The views of a scene show one set of named points, each view turned or mirrored, shifted and resized as a whole, with a little noise and some points left out.

Scene 1
View 1
K775: [ 15  43 -37  10 -40  13  -9 -18  27  16 -22 -27 -14  29  13 -19  53  32
  -3   4  19  25  12  -8   9   2  30  -7  31  -3 -20 -35  10  10  16   2
 -35  17  12   4  34   4   5 -16   8  -1 -13  16 -15]
K315: [ 26   3  -7   4 -63  19 -30 -15 -11 -29   6 -60 -14  29   0  -5   7   9
 -42  33   4  21  13  -4   0 -17  46 -37 -22 -20 -16 -25 -16  16   1  -4
   7  -2  19 -11  16   5  -4   7  32  -6  15 -13 -12]
K879: [  5  19 -30   5 -24  -7  14 -12  15  21 -25 -14   1  12   3 -11  49  48
 -12  -3  25  27   2  -6  20  30  24  32  37   7  -1 -36  -4 -14  31   1
 -30  34 -24  10  20  23   7 -10 -21  -8 -30  20 -51]
K105: [ 50 -21  -4 -18 -49  -3  -9   8  -7 -25   0 -57  -6   7 -22   4   2  25
 -48  25  18  19   4  -2 -13   8  43 -11  -6 -27   3 -17 -32 -10  -6 -23
   9  19  -1  -3   6  30   4  -4  29  -5   1 -17 -48]
K477: [ 23 -17 -32  15 -37 -21   8   9 -19  -7 -13 -21 -24   4  15  16 -12  35
 -50  18  26   9  16 -16  12  -1  11  13  21   0  13  -1   7 -28  -9 -39
   7  -2 -12  -6  -4  29  -4  -9  -3  27 -24   5 -56]
K350: [ 16 -14  -5  10 -54   2 -19 -11 -17 -30  12 -43 -10  21   1   3  -7  19
 -50  34   1  15  20  -5  13  -4  38 -22 -21 -17  -2 -11 -13   3   5  -5
  15 -11   8  -6   2  14  -9  19  23   1   7 -16 -23]
K688: [ 28  24 -28  20 -31   5  10 -27   5  -3 -19   6 -12  33  36 -22  33  23
   2  22   3   7  20 -26   9   5   2  14  41   1 -12   8  44  -8  17 -17
 -22 -15  11   7  13   9   4   5  17  42 -36  -1   5]
K562: [ -6  -2 -24  32 -45   1  -3 -10 -37 -13 -12 -42 -22   9  21  14   0  26
 -61  17  18  24  11  -7  30 -16  30   2   1  12   4 -29  -7 -15  17 -15
  13   0 -22  -8   2  16  -4  -7 -30  -5 -13  22 -54]
K757: [ 13  35 -21  21 -41  34   3 -35 -25 -15 -35 -39 -14  28  29 -18  42  14
 -26  21   9  32  -1 -13  14 -15  34   3  15  11 -18 -34   4  -3  38  -4
  -9  12 -13   1  19   6  11  -9 -20  -8 -20  19 -19]
K267: [ 28  -1 -11   6 -22   3  32 -24 -31 -17 -33 -11   2   8  22  -6  24  30
 -28  21  12  20  -2 -15  13  20  13  47  31  11   4  -3   7 -35  39 -22
   0  13 -35  10  -1  32  12   7 -22  12 -47   6 -45]
K855: [ 33  -3 -23 -10 -31 -11  10   7  -3   1 -23 -37  -5   3 -11   3  22  40
 -39   8  31  28  -1  -4  -1  19  32  21  23  -5   7 -28 -19 -20   8 -22
 -10  35 -23   4  13  33  10 -16  -6  -6 -21   7 -66]
K485: [  0  34 -35  25 -47  11 -13 -17  10   7 -11 -31 -18  30  21 -12  32  29
 -20   9  14  23  18 -11  19 -10  32 -14  17   1 -16 -35  10   9  13   1
 -22   7   8  -3  24   0  -1 -10   0   2  -4  17 -17]
K377: [ -9  20 -41  28 -39 -10 -14  -8  21  18   0 -14 -19  24  17  -3  24  39
 -20   8  16  11  25 -12  29   3  20  -5  20   1  -8 -23  16   4   8   4
 -20  -4  10  -3  17   6 -11  -2   2  14  -9  14 -22]
K319: [-16  -6 -22  19 -38 -23 -15  -7  30  10  28  -8  -6  23  -2   1  12  44
 -19  13   3   5  33  -6  37  26  25  -6   0 -14   3 -11   2  14   9  19
  -9 -13  15   0  11  14 -23  28  20  10   1  -7 -18]
K699: [-43  13 -45  43 -29 -25  -9  -7  27  32  11   0 -18  19  19   4  21  54
 -19  -2  15  11  29  -6  55  15  17   7  22  10   3 -26  18   5  17  20
 -20  -6  -2   1  14   8 -25  10 -20   8 -10  22 -33]
K910: [ -4  31 -39  24 -41   1 -14 -14  25  16  -6 -16 -17  30  17 -11  36  34
 -11   8  14  15  22 -10  22   2  27  -7  22  -2 -14 -27  12  10  10   7
 -26   4  13   1  24   2  -7  -3   6   7  -7  12 -13]
K254: [-10  11 -32  11 -39 -18 -18   1  39  23  11 -24 -11  21  -5  -2  26  47
 -18   3  19  17  22  -2  27  18  33 -11  12 -12  -4 -32  -5  12   2  13
 -21  10  11   2  22  12 -14   3  13   0   3   6 -32]
View 2
K377: [-12  -7   6  17  -6   8 -10 -23  -2  18  18  -5  12  -7  -6  -3   3  -7
  -9  -4 -25  17   4   9   3   7  22  12 -11 -14  -2   0 -11 -16 -20  11
  -1  -6 -27  -7   1   8 -11   2  10   8   6 -15  24]
K855: [ 13   8   2  36   8  -6   4 -20  -7 -22  -1   4  36  20 -15  -6  39   2
 -49  -6 -25 -13  12  11   7  -2  59  -1 -25 -26 -31 -24  -8 -21  14   5
   3  15 -28   8  -1  -4   1 -13  -2  -4  33 -12 -25]
K254: [ 10 -15  20  12  -2   1 -18 -23   2   7  27 -13  13  -2  -5  -9   4  15
 -18   1 -20  23   6   6  -9   0  35  -1 -22 -20  12  -3 -16 -26  -1   6
   0  -3 -24  -5  13   5  -6  12   7   2  15 -11  22]
K477: [ -1   7  -6  25 -18   8   7  -8  -2   0  -4  17  56  15 -24 -13  28 -11
 -24 -13 -26  -8  -7   9  19  24  50  34  -8 -26 -43 -17   1  -5 -11   5
 -18   7 -25  13 -33 -15 -14 -20   9   1  11  22   7]
K688: [-20   8 -11  34   0  26   4 -19 -21  16   7   2  -2 -13 -26  -2   0 -19
   1 -29 -23 -18  17  20   4   4  -5  12   6  -8 -40 -21  -5  -6 -18   4
  25 -28 -22   0  -8  20 -16 -10  19  13 -37 -12   0]
K699: [-11  -6  17   3 -10 -11 -10 -23  11  22  38  -8  12  -9  13 -12 -11  -8
  -2   8 -17  35   0  28   3   5  26  21   5 -14  -5   4  -7 -35 -27  14
 -21  -6 -22 -27 -18  12 -12   5  22  16  20 -25  34]
K319: [  8 -11  19  -4 -20   8 -21 -16  -3  14  43 -13  17  -3 -15 -13 -10  18
  -1 -10  -9  26  -6  14 -22   3  27   7 -10 -23   5  -2  -7 -27   2   3
 -10 -16 -10  -6  -5   5  -8   9  10  -3  -9  11  35]
K562: [-20  20 -12   4 -31 -11   2 -11  -1   3   9  23  31  20  -2  13  28 -26
 -28 -10 -27   1 -24  -2   4  13  53  17 -16 -21 -20   8  -9  -8 -17  18
 -29  30 -20 -11 -33  -2 -11 -29  -4 -15  35   1   1]
K775: [-12  -4   4  30  13   1  -8 -33  -8  12  13  -9 -14  -9   2  11  11  -7
 -24  -3 -30   9  18   2   0 -10  17 -15 -24  -8   8  -4 -21 -18 -11  10
  22   0 -31 -12  31  20  -6   5   8   3  14 -45   1]
K267: [ -7  33 -16  20  -5  -4  16  -7 -21 -16  12  12  20  15 -16  -6  24 -24
 -29 -19 -14 -28   5  38   1  -3  35  13  10 -21 -69 -30   3 -21   2   9
  -3   3  -9 -10 -45  13  -5 -37   9  -6   5 -13 -37]
K757: [-34  27 -24  18  -8  -2   3 -23 -20   9   3  12 -13   5  -1  29  24 -34
 -26 -19 -30 -17   0  -3  -4  -9  23 -11 -20  -8 -18   1 -16  -8 -11  21
  11  14 -20 -17  -3  25  -7 -25  -4 -14  14 -36 -23]
K485: [-21   2  -2  22  -6   7  -7 -29  -6  19  10   0  -3  -5  -2  14  14 -15
 -17 -10 -30   7   4  -6  -1   0  20  -2 -24 -10   4   5 -17  -9 -18  15
   9   3 -28 -10  14  14 -10  -3   3  -1  11 -27   9]
K350: [ -3   6  -7  -5 -39  18 -18  -9 -15   5  18   9  23  19 -33  13  19   7
 -19 -31 -17   0 -28 -18 -28   8  39   0 -35 -27   4   7 -11  -1  10   8
  -9   6  -7  10  -8  -3  -7 -15 -13 -29 -11  33  14]
K105: [ 13   2  -3  21 -16  14  -7 -10 -14 -15   2   7  39  24 -36   3  39  16
 -43 -25 -22 -16  -8  -9 -16   4  56  -5 -42 -34 -15 -18  -8  -6  27   2
   2   8 -15  23   3 -13  -3 -15 -12 -22   4  25 -11]
K315: [ -8   2 -10   4 -32  22 -22 -17 -16   9   9   9   9  14 -32  28  26   3
 -25 -31 -25  -5 -23 -36 -29   3  34 -15 -50 -22  23  12 -19   7  12  11
   6   9 -14  13  17  -1  -5  -9 -20 -31  -8  23  12]
View 3
K879: [  9 -68  -4  42  -3 -11   8  12   0  -9 -25  -7 -10 -23  -4  -5   1   2
 -11   1 -29 -26  -6 -18  11  10  66   0 -21 -19  27  22   8  26 -14  33
 -19  32  -6 -24  -2  16 -16   2 -26 -25  15 -13 -14]
K254: [ 32 -49   9  34  -1 -19  32  52  -5 -12  -9  21   8 -10 -21  11  12 -23
 -21 -30   4 -34 -16 -24   7   4  27 -13 -22  -4 -14  30  12   4 -28  34
   7  -6  25 -16  10   9  -4   0  10   1   0  -6 -13]
K688: [ 23 -43 -26  25  52  -1  12  -2  -4  22 -14 -24  -1 -27  -4  20  -7 -24
  -5   9 -23   4 -19 -10 -10 -17  10  -2 -12  -7  17  26 -40   4 -51   6
   7  11  28 -53 -21 -14  22  45  -3   7   2  42 -24]
K315: [ 19   9 -24  24 -38 -26  59  16  10 -15 -28  39  33 -28 -24  23   6 -18
 -43 -27  -3 -22  -3  23   8   1 -49   0 -13 -23 -34  15  -3 -17 -37  20
  23 -48  11 -27   1 -16   4   5  11  28  21  16 -13]
K699: [ 52 -57   7  34  21 -15   3  69 -24   7 -10  20 -21   9  -1  22   7 -20
 -28 -37   0 -26 -17 -35 -19  17  60  -6 -17 -17  -3   1  10  11 -50  24
   8  27  20   2 -11   5   5  10  10 -16   2  17   0]
K855: [-23 -42 -11  54 -48 -12  28   4  24   4 -31   6  -2 -28 -24  -7  15   9
 -29   6 -10 -24   0 -20  15   3  41   7 -23 -22  21  28   4  -7   7  15
  -6   7  -5 -21   1  16 -10  -7 -37  -6  20  -3 -34]
K562: [ 12 -17 -27  44 -51 -18  13  28   4  18 -38  43 -16 -11  -4  14  10   8
 -51 -18 -13 -17   2  -9 -16  23  23  20  -7 -48  -1 -19  -2  -8 -24   0
  13   3 -15   1 -22  -3   3   2 -29  -8  29  38 -10]
K757: [ 32 -35 -34  22  -8 -17  17  -6   2 -13 -43  20   5 -40   0  11  -5   2
 -24  -1 -50 -13  -5  24   0  10   2  16   3 -37  10  -4 -17  32 -42  24
  -4   1 -17 -33 -14 -14  -4  24 -24 -13  32  21   4]
K105: [-29  -1 -20  51 -68 -20  62   1  31  -4 -28  20  17 -27 -33   5  17  -6
 -43  -8  11 -23   8   0  22  -3 -14   2 -30 -19 -10  32   4 -39   3  15
  12 -34   4 -24   2   5  -3 -12 -13  26  16   2 -40]
K485: [ 40 -45  -7  26   4 -20  21  34  -8  -9 -24  28  12 -34 -18  12   4 -12
 -19 -18 -26 -21 -21   2  -8   3   5   5  -5 -18  -8  12  -7  30 -43  23
   8  -9  11 -28   0 -10   3  24  -8  -5  20  20   4]
K319: [ 33 -26  -6  29  16 -15  33  46 -14  -1   0   8  -2  14  -7  26   5 -34
 -31 -38  22 -27  -8 -22   1   4  25 -19 -33 -10 -15  19   8 -24 -44  28
  17   0  32  -8  -6   4   6   1  33  11  -9   7 -22]
K910: [ 41 -53   2  27  18 -18  21  42 -10  -7 -17  17   9 -23 -17  17   5 -20
 -12 -22 -16 -21 -24  -9  -4   2  18  -4 -10  -8 -11  20  -5  23 -46  25
   5  -2  24 -28   1  -5   6  23   2  -5   7  12  -1]
K350: [ 17  18 -32  28 -38 -22  52  17   8  -7 -24  34  13  -6 -11  29   5 -17
 -53 -33  11 -23   6  17   6   8 -27  -3 -19 -32 -27   3  -1 -38 -37  16
  24 -32   5 -11 -14 -12   6   1  19  26  13  20 -19]
K775: [ 44 -62   6  26  16 -19  26  32  -7 -23 -24  14  21 -37 -20   4   6 -17
  -5 -13 -33 -25 -24   1  10  -3  13  -4  -7  -6  -5  28  -3  49 -41  39
  -4  -9  15 -39  13  -3  -8  22  -7 -13  15  -2   6]
K377: [ 35 -46   0  31  15 -13  17  47 -10   7 -14  18   0 -13 -14  14   8 -20
 -19 -24  -8 -18 -22 -23 -13   4  23  -3 -12 -12  -7  12  -7  13 -44  18
  10   3  24 -20  -3  -2   8  21   0  -3   6  22  -4]
K267: [-12 -32 -44  43  -8  -3   6 -31  14  17 -30 -24 -26 -13  10   8  -8   8
 -26  20 -25  -5  12  -5   5   7  46  11 -19 -40  39   4 -20 -16 -17   5
 -10  35 -15 -28 -34   5   2  10 -32  -7  20  25 -32]
View 4
K377: [  9  -6  -5  -8  10   7  -4   5   9 -12  -4 -13  -3   8  18  16 -12  -1
  30  -2   4  -6  13   3 -11  -6   2   9 -15  -6   3   6  10   7  -1 -26
  -4  -7  -2   9  24   9  -5   0  -2   2  20  -1  -8]
K105: [ -3 -10 -14 -19   2   1  -3 -19   9  -4 -22   6   3   9   6   6  13   2
  34  33 -25 -14 -11 -30   4  10 -31  -3 -21   1   9  -1  20  -5 -18   9
  -3 -15   2 -20 -21  -2 -14   6  -8  -3  25  12  -1]
K267: [  9 -23   5  -9  -4  12   9  -8   5  -8 -10   9  16  19  24 -16   8  -5
  25 -18  -3  23 -17  -3 -16  19 -18 -20 -21   0  17  17  26  -8  12 -11
 -17   2 -10  -3   1 -15 -11  32   0   5   6  10 -14]
K477: [  6  -6   2 -10   1  11  11  -7  24 -15   1   2   4  25  10   9 -11  -1
  36  -2 -11  14   5 -18   0  11 -20  -1 -19   3  22   1  15   3  -4  -5
   2  -2 -21 -11  -8 -20  -1  20   6   3  20  10  -4]
K315: [ -4   3  -3 -19   2   4  -2 -13  -2  -1 -30 -12  -5  -6   1   8   3   0
  27  36 -11 -27  -9 -15  -7   8 -15  -4 -12 -10   2   8  22   1 -30  -6
   7 -27  -7 -21  -4  21 -16 -14  -5  -8  29 -10   3]
K350: [  0  -8  -6 -17   4   4  -1 -14   2  -7 -13 -11  -1   4   1   9   3   2
  38  30  -9 -17 -10 -10  -3  19 -20 -14 -14 -12   9   1  27   4 -28 -15
   6 -25 -12 -18  -5  14 -11  -1   5  -5  27  -2   4]
K757: [  3  -6  16  -7  -7  14   1  -2 -10   0 -36  -3   9   0  15  -6   8  -9
   2  -6   8   5 -14  -2 -20   4   0  -6 -17  -7   3  28  21  -8   4 -17
  -7  -5  -6  -3  10   5  -8  -3 -10  -2  10 -13 -16]
K855: [  5 -18  -7  -7   0   6  -6 -11  11  -8 -21  10  15  16  15   6  12  -1
  22   3 -15   9  -5 -26   3   1 -23   3 -28   6  12   4  11  -7   8  -1
 -15   4   8  -1 -11 -15  -4  14 -13   3  14  16 -14]
K879: [ 10 -24  -7  -2   5   6 -11  -1   3  -8 -18   6  17  12  28   5   9  -4
  18 -14  -3  11  -2  -6  -8  -6 -10   3 -25   4   3  12  11  -6  23 -19
 -25   9  16  17  15  -5  -5  16 -16   6   8  12 -22]
K699: [ 14 -20  -6   4  14   6 -10   5   9 -19   7 -16   7  11  20  28 -12   0
  32 -10   9   1  17  11  -4  -5   2   4 -19  -8   4   0   8  15   2 -46
  -6  -4   3  24  32  13   4   5   4   4  17   6 -12]
K562: [  6 -11  15   1  -7  13   1  -9   5 -14 -19  -6  14  14   0  19   3  -7
  18   1  -2  17  -3 -13   3  14 -13 -10 -23  -7  18   8  16   5 -11 -25
  11  -3 -18  -4  -5  -6  11   2   5  -1  19   1  -7]
K688: [  7   2  -3 -21  11  11  15  10  14  -3   0  -6  -9  10  34 -17 -18  -4
  35 -14   8  -5   0  14 -33   0   0   0  -3  -2   4  19  21  -3  11  -7
 -13 -10 -14  -8  29   4 -25  19  -1   4  14  -8  -8]
K254: [  7 -14 -19  -8  15   0 -15  -2   9 -11  -9 -10   1   5  19  23  -4   2
  36  13  -4 -18  11  -5  -2  -9  -9  12 -20  -4  -3  -3   8   6  -3 -25
 -10 -10  15  11  18  14  -7  -4 -10   1  21   6  -9]
K319: [  9 -18 -20 -10  18  -1  -9  -4  10 -15   8 -15  -2   7  18  19  -8   5
  50  15  -3 -19   7   8  -7   6 -12  -3 -14 -10   1  -7  18  12 -12 -32
  -8 -18   4   7  21  21  -9   8   2   2  24   8  -2]
K910: [  7  -4  -5 -10  12   6  -6   7   4  -6 -12 -11  -2   2  23  10 -11  -2
  25  -1   3 -12   8   3 -14 -10   2  12 -13  -6  -2  10  10   0   4 -22
 -10  -7   4   7  27  13  -9  -3  -9   1  20  -6 -11]
View 5
K477: [ 24  21 -35 -15  -8  -5 -21  -3   9  15   2  -6  13  -3  19  18  27 -28
  13  11 -18  10  29  26 -11  27  -1  -3 -30  39 -29   3 -16  -9   7  -1
  -9  -6  -2  13  27   6  29  16  -4   4  11 -22  15]
K855: [ 38  -1 -39   6   1   5  -5 -11  -3   8  10   0  14   7  43  10  17 -23
  19  -1 -35   4  29   7  -4  -9   5 -11  -2  38 -18   2 -30 -18  21   1
   7 -13   1  21  24  24  29  -5 -11  10  13 -19   9]
K254: [ 22   5 -18  10  19  27  15 -24  -4  10   9  -7  26 -16   6  15   2   9
 -14   4 -13  -1  15  -1 -13 -20  12 -22  -2  30 -16  26 -15  -3  23 -15
 -12  -6  24  -6  -4   1  11  -4 -21   1  13 -14 -10]
K315: [ 16  39 -13   3  -7  35  15 -26  12  16  19  -6   4 -21   6  -7   7 -18
 -21  -8 -43 -30  19  11 -43  -1  33 -49 -17  11 -28   9 -38 -10   6 -25
  -9  13  24  -9   1   0  15  11  -7 -10   5  -8  20]
K688: [ 14 -11 -17 -19 -21  15  12  20  -5  10   1 -20  13 -16 -22   4  14  -1
   2  23  -2  13   5  31  16 -19   6 -16 -48   7 -10   9  -4 -22  -5 -24
   8   5  12   6  -6   7  44  23  -3  -6  -3 -37  -7]
K105: [ 34  28 -29   8  -1  23   1 -35   4  12  17   8   9   1  30  -4  14 -37
   1 -12 -54 -12  28  21 -44   3   7 -33 -10  27 -28   6 -50  -8  12 -10
   4 -11  11  16  14   6  30  -1  -3   3  13 -16  19]
K267: [ 24  -2 -25 -20 -26   6  -7  22  -9   3   0   0  11   0  33  11  39 -22
  23  16 -20   3  28   9  19  -7   9  -6 -24  24   1 -12 -15 -39   4  -1
  25 -16  -9  24  21  26  45  18   4  -4  -2 -24  19]
K377: [ 14   5 -18  -6   6  15   6  -1   0  10   1 -17  23 -20  -3  21  10  12
  -8  16   2   5  14   3   1 -10  16 -12 -17  29 -16  19  -1 -10  16 -15
 -15   3  16  -9   1   3  13  12 -21  -3   8 -17  -6]
K350: [ 14  43  -9  -8  -7  29   2 -24   4  14  12   5  10 -15   7   5  24 -20
 -14  -1 -34 -26  24  11 -41  12  24 -36 -20  19 -22   8 -31 -11   5 -20
  -4  -8  16  -2   4  -8  21  17   1 -12   5  -7  24]
K879: [ 29 -20 -30   4   6   9   4   7 -14   4   2  -6  22  -4  33  18  14   3
  15  11 -10  10  22 -10  27 -32  12  -3   1  36   0   7  -9 -29  22   0
  10 -13   3  13  13  28  27  -5 -16   7   7 -19  -4]
K699: [  7   5 -12 -10  14  14   2   0 -10  10  -5 -12  37 -24   1  38  24  24
  -8  24  23  10  19 -16  11  -5  15   2  -9  41  -4  22  13 -12  22  -9
 -16 -14  10 -10   3   1   4  11 -20  -5  10  -8  -7]
K775: [ 22 -16 -22  12   8  25  25  -2  -3   7   7 -21  16 -20   6   7  -9  16
  -8   7 -12  -1   6  -2  11 -43  26 -25  -5  18 -11  18 -10 -20  20 -18
  -9  15  22  -7  -3  21  14  -2 -24   1   5 -20  -9]
K485: [ 14   3 -17   3   1  20  16   0   4  11   8 -18  12 -22   4  10   0   8
  -8   8 -12  -5  14   0   3 -19  30 -27 -12  19 -14  11  -9 -17  15 -19
 -14  21  19 -10   5  15  11   8 -20  -4   3 -18   0]
K562: [ 13  28 -26 -12 -12   5 -13   4  14  15   4  -6   8 -14  34  21  31 -14
   6   7 -16 -14  35 -10  -6  20  33 -15 -11  37 -17  -5 -11 -20  15  -3
 -13   7   0  -3  30  18   7  19 -10  -3   5  -6  32]
K910: [ 16  -2 -18   0   6  21  14  -1  -3   9   4 -19  18 -20  -3  15   2  14
  -9  13  -2   2  11   4   4 -22  21 -20 -16  22 -14  18  -4 -12  16 -19
 -12   8  21  -9  -4   8  15   6 -20  -3   6 -19 -10]
K319: [ 11  22  -2  -7  13  32   8 -23 -12   8   4   3  36 -18  -8  22  23   8
 -19  15   2  -2  19   3 -19  -3   7 -14 -15  29  -7  28  -8  -3  13 -17
  -5 -27  19  -6 -10 -16  17  10  -8  -9   9  -7  -4]
View 6
K477: [-25  -1 -12 -17   3  -6  -9  -9  12   4  -2  -1   1  21  -6  -9  13 -29
   7  -7 -13  19  -9 -10  29  -7  24   1 -22   0  -5   8 -11 -18 -10 -15
   6 -15 -13  -1   5   7   8  -6  -4   7  19  13 -17]
K319: [ -7   9  -3 -15 -11  14   2   4  18  16 -19  16  -6 -14   7   0   9 -18
   6 -11  22   3 -15  -4   2   3   7  10  -6  -5 -11  18  -4  -5  -4 -15
  -6  -1 -21   8  15 -12  12  16 -25 -11  -4  -2  -5]
K775: [  3 -11  -2   6   6   3   1  12  17  -3  -3  22   4 -36  22   7  15 -19
  -6 -17  -9  28  -5 -11  14  10  -3  13  16   5   1  11   0 -11  -5 -36
 -11  19   0  28   0 -11  -2  -6 -23  -3  -5  11  -5]
K879: [ -7  -3   7 -10  16  -7  -3  18  25  -7  15  14   3 -16  -2   5   8 -23
  -2   3 -13  34  10 -21  16   8 -19  -8   2   2  -5  18   0 -12  -6 -35
   1   0  -3  18  11  -2   1  -5 -12   3  -5  10 -20]
K315: [ -1   2 -17   0 -11  18  13   1  24  26 -44  -1  25  -9  33  12  14 -15
  -7 -31 -16   8 -12   0  28  -9  26  31   9   6  -8   4  -9 -16  -2  -1
  -7   7  -4   3   7  -4  -1  -9  -5  -9  -3   6   3]
K350: [ -5   9 -14 -12 -13  14  11   0  26  28 -37  -3  15   6  20   9  11 -18
  -1 -19  -8   3 -10  -3  25 -13  25  24  -3   5 -11   7 -10 -14  -3   2
  -3  -4 -11  -5  11  -1   6   0  -7  -8   0   5   0]
K267: [ -5   1 -11 -16  16 -21  -5   5  31   2  14   1  -5  19 -11  13   8 -25
  -8  14 -20  24  12 -13  21 -17  -7  -6  -5  14  -9   1  -6 -15  -6  -9
  -2 -17   4   2   7  13   2  -1 -12  14   1  14 -21]
K485: [  1  -3   0   0   0   6   0   7  13   6  -6  17   3 -23  21   4  12 -17
  -4 -15 -15  19 -11  -6  18   2  11  17   7   9   0   6  -4 -11  -7 -30
  -8  15   0  24  -1  -9  -2  -5 -24  -2   4  13  -2]
K254: [-10   1   2  -8  -4  13   3  10  16   4 -14  18   5 -26  13  -2  11 -20
   6 -18   9  17 -11 -12  11  13   4   9  -2  -7  -6  22  -3  -8  -5 -29
  -1   6 -18  16  14 -14   7   2 -17 -10  -3   2  -8]
K105: [-18  -5 -23  -5   1   8   9   1  33  16 -34 -12  35   6  18   6  14 -28
  -1 -23 -11  23   0 -10  33  -1  18  13  -2  -8 -12  19  -9 -19  -2   0
   4 -13 -11  -9  18   5   7 -15  16  -5  -3   6 -11]
K699: [ -6  13  19 -20  -6  12  -3  10   6   5   6  25 -16 -17   0  -6   5 -16
   8  -1   5   8 -18 -12   3   6  -1   2 -14   3  -4  15  -3  -1  -8 -40
   0   9 -17  22   8 -15   7  15 -37  -8   9   5  -8]
K855: [-19  -6  -5 -11  12  -4   0   8  28  -1  -1  -3  20   0   1   3  11 -30
   1  -9 -18  36   8 -20  30   5  -3  -3  -7  -4  -7  20  -6 -16  -5 -22
   9 -11  -8   3  15   5   5 -14   8   3   2  10 -21]
K910: [ -2  -4  -3  -1   0   5  -4   5  12   3  -4  22  -5 -25  16   1  13 -18
  -1 -12  -1  16 -12  -7  12   5   7  13   6   5  -3   9  -2  -8  -6 -31
 -10  12  -7  24   0 -12   3   3 -28  -3   2  10  -5]
K562: [ -7  13  11 -22  -3   8   3   7  14  17  -5  -1   8  14   5   3   1 -14
   0  -5 -38  16  -9 -12  33 -13  13   8 -21  14  -4   4 -12 -13 -10 -22
  11   1  -6   4   4   2   0  -8  -9   0  19  15  -6]
K757: [ 12   0  -2  -3   9  -4   3  12  22   8   1   9   6  -8  18  17  10 -14
 -15  -5 -37  23   3  -9  27 -13   0  13  10  22  -3  -2  -4 -13  -7 -22
  -8  11  12  18  -4   2  -8  -7 -19   6   2  20  -5]

In a view up to two points have been moved. Name them for each view, in the order of its rows, or write none.
view 1: K775
view 2: K855, K105
view 3: K350
view 4: none
view 5: K254
view 6: none
